Each row is a point on a landscape with many peaks, with its height.
From any point a climber steps to the highest of the 3 points nearest to it. It stops when none of these is higher. Distance is the straight distance between rows; heights are no part of it.
Z332: [158 150 127 138 175 117 129 150 123  93]  (h 333)
Z750: [101 131 131 137  96 127 138 110 137 149]  (h 293)
Z321: [161 159 112 129 171 121 119 182 126  72]  (h 212)
Z889: [103 108  67  54  76 126  93  85 131 131]  (h 533)
Z675: [ 93 105 109 117  81 142 117  87 141 137]  (h 652)
Z676: [ 92  95 132 135  77 155 119  84 137 145]  (h 504)
Z141: [ 96 101  87  86  80 138 107  79 139 134]  (h 644)
Z165: [155 144 136 144 171 119 136 137 123 108]  (h 388)
Z689: [ 93  97 101 102  79 143 111  79 143 136]  (h 681)
Z385: [164  90 213 188 170 175 155 158 105 128]  (h 282)
Z820: [140 162 125 112 148  92 132 128 121 126]  (h 635)
Z824: [155 128 160 168 166 135 147 132 118 129]  (h 584)
Z307: [128 159 123 112 133  95 136 125 127 139]  (h 444)
Z203: [104  75 108  97  82 157 101  47 138 145]  (h 288)
Z131: [ 96 126  76  67  75 115 105 108 136 136]  (h 443)
Z412: [100  97  79  68  80 136  97  69 137 134]  (h 600)
Z426: [116 126 156 160 110 139 149 117 130 158]  (h 415)
Z214: [162 108 169 183 179 158 144 157 118 112]  (h 514)
Z577: [162 116 166 178 177 148 145 146 117 117]  (h 555)
Z288: [103 147 106 100 100 103 130 120 136 144]  (h 431)
Z836: [ 97 148  80  59  81  91  96 131 130 143]  (h 679)
Z786: [110 133 140 148 107 128 145 114 134 152]  (h 587)
Z662: [158 117 145 179 187 156 141 179 129  89]  (h 466)
Z432: [ 96  89 109 104  81 151 106  70 140 137]  (h 645)
Z47: [ 93 111 140 150  82 148 135 102 138 151]  (h 420)
Z973: [115  76 100  80  86 153  98  36 136 159]  (h 424)
Z5: [120 166 104  76 116  77 116 135 123 140]  (h 425)
Z399: [109 142 128 135 109 117 145 114 135 151]  (h 361)
Z357: [ 94 111  95  94  78 132 115  93 141 137]  (h 594)
Z499: [102  90  90  79  78 144 101  64 138 139]  (h 604)
Z490: [156 105 208 185 153 164 155 140 106 146]  (h 442)
Z258: [127 145 137 138 132 111 146 119 130 147]  (h 471)
Z328: [160 128 139 167 184 145 138 172 126  88]  (h 465)
Z299: [122 165 112  91 124  81 126 130 126 136]  (h 591)
Z393: [150 169 119 100 152  82 116 140 116 112]  (h 304)
Z353: [151 142 117 156 184 141 138 218 142  76]  (h 68)
Z835: [154 166 122 113 163  96 123 142 117 101]  (h 157)
Z509: [159 117 158 177 180 148 143 152 121 106]  (h 628)
Z314: [161 127 147 168 181 141 138 157 125  99]  (h 540)
Z404: [ 91 125 107 114  86 129 126 104 142 142]  (h 559)
Z527: [107 141 115 117 102 113 139 116 137 147]  (h 426)
Z917: [ 92 108 131 136  81 148 126  97 141 143]  (h 550)
Z346: [ 99 134  67  45  72 104  86 119 127 139]  (h 583)
Z669: [ 97 143  70  49  75  95  89 129 129 142]  (h 636)
Z606: [137 139 152 154 146 122 148 120 123 143]  (h 551)
Z790: [157 105 162 185 185 165 140 178 123  95]  (h 567)
Z532: [159 135 140 155 177 132 138 146 124 103]  (h 460)
Z22: [136 170 116  90 137  77 119 135 118 127]  (h 309)
Z503: [145 136 154 159 157 126 147 125 123 136]  (h 560)
Z523: [156 140 123 155 183 142 134 201 134  76]  (h 98)
Z44: [158 104 193 184 166 158 148 144 111 132]  (h 489)
Z222: [162 151 120 135 176 122 126 167 125  80]  (h 267)
Z465: [ 89 110 116 125  79 143 123  93 141 141]  (h 627)
Z730: [ 95 112  79  70  77 126 104  90 138 134]  (h 582)
Z132: [156 111 187 182 162 153 151 138 111 138]  (h 642)
Z452: [111  85  87  68  83 146  97  51 136 148]  (h 547)
Z906: [ 95 132 107 107  89 118 129 111 141 143]  (h 508)
Z931: [101 151  96  83  93  97 122 125 135 142]  (h 436)
Z409: [156 132 151 163 170 133 142 138 121 118]  (h 546)
Z717: [126 120 181 175 116 146 153 121 122 160]  (h 399)
Z45: [132 118 190 178 125 150 157 126 116 161]  (h 439)
Z202: [133 132 159 163 133 130 150 122 127 156]  (h 542)
Z861: [150 129 128 170 186 148 143 213 143  80]  (h 27)
Z694: [138 153 134 134 149 108 143 125 128 134]  (h 455)
Z720: [127 172 105  67 117  63 103 140 119 137]  (h 356)
Z757: [116 167  98  63 104  69  98 139 121 145]  (h 338)
Z865: [107 161  95  73  99  83 110 133 128 145]  (h 373)
Z526: [159 151 114 140 177 131 126 194 130  72]  (h 169)
Z615: [ 97 144  83  70  84 101 109 122 132 141]  (h 563)
Z874: [159 142 126 146 178 131 133 167 126  83]  (h 233)
Z678: [156 146 116 148 178 138 134 209 139  74]  (h 113)
Z23: [125 137 147 152 125 122 150 117 130 152]  (h 519)
Z650: [145 116 185 178 144 146 157 128 116 151]  (h 511)
Z374: [161 113 155 180 184 153 140 164 122 100]  (h 700)
Z252: [163 104 174 187 182 164 142 161 117 105]  (h 418)
Z107: [141 126 173 171 141 139 153 126 118 151]  (h 534)
Z868: [102 113 159 162  88 149 142 111 131 156]  (h 313)
Z430: [153 119 176 175 160 142 151 132 115 137]  (h 548)
Z418: [103 147  69  40  75  84  78 139 123 150]  (h 603)
Z613: [161 163 116 113 166  98 115 160 116  85]  (h 52)
Z892: [ 96  84 119 116  76 157 109  70 139 140]  (h 599)
Z52: [ 92 135  87  84  83 112 118 111 138 139]  (h 363)
Z255: [165  99 190 188 175 163 145 156 113 120]  (h 272)

Two climbers start at each pair of points below. Name the first point that both come to, or write none.
Z255 / Z606 -> none
Z353 / Z613 -> Z222
Z222 / Z314 -> none
Z861 / Z252 -> none
Z527 / Z465 -> Z675
Z532 / Z321 -> Z409
Z717 / Z676 -> none
Z499 / Z917 -> Z689
Z288 / Z730 -> Z689

For each start below, name the point where the climber stops.
Z757 -> Z299
Z202 -> Z824
Z523 -> Z824
Z385 -> Z132
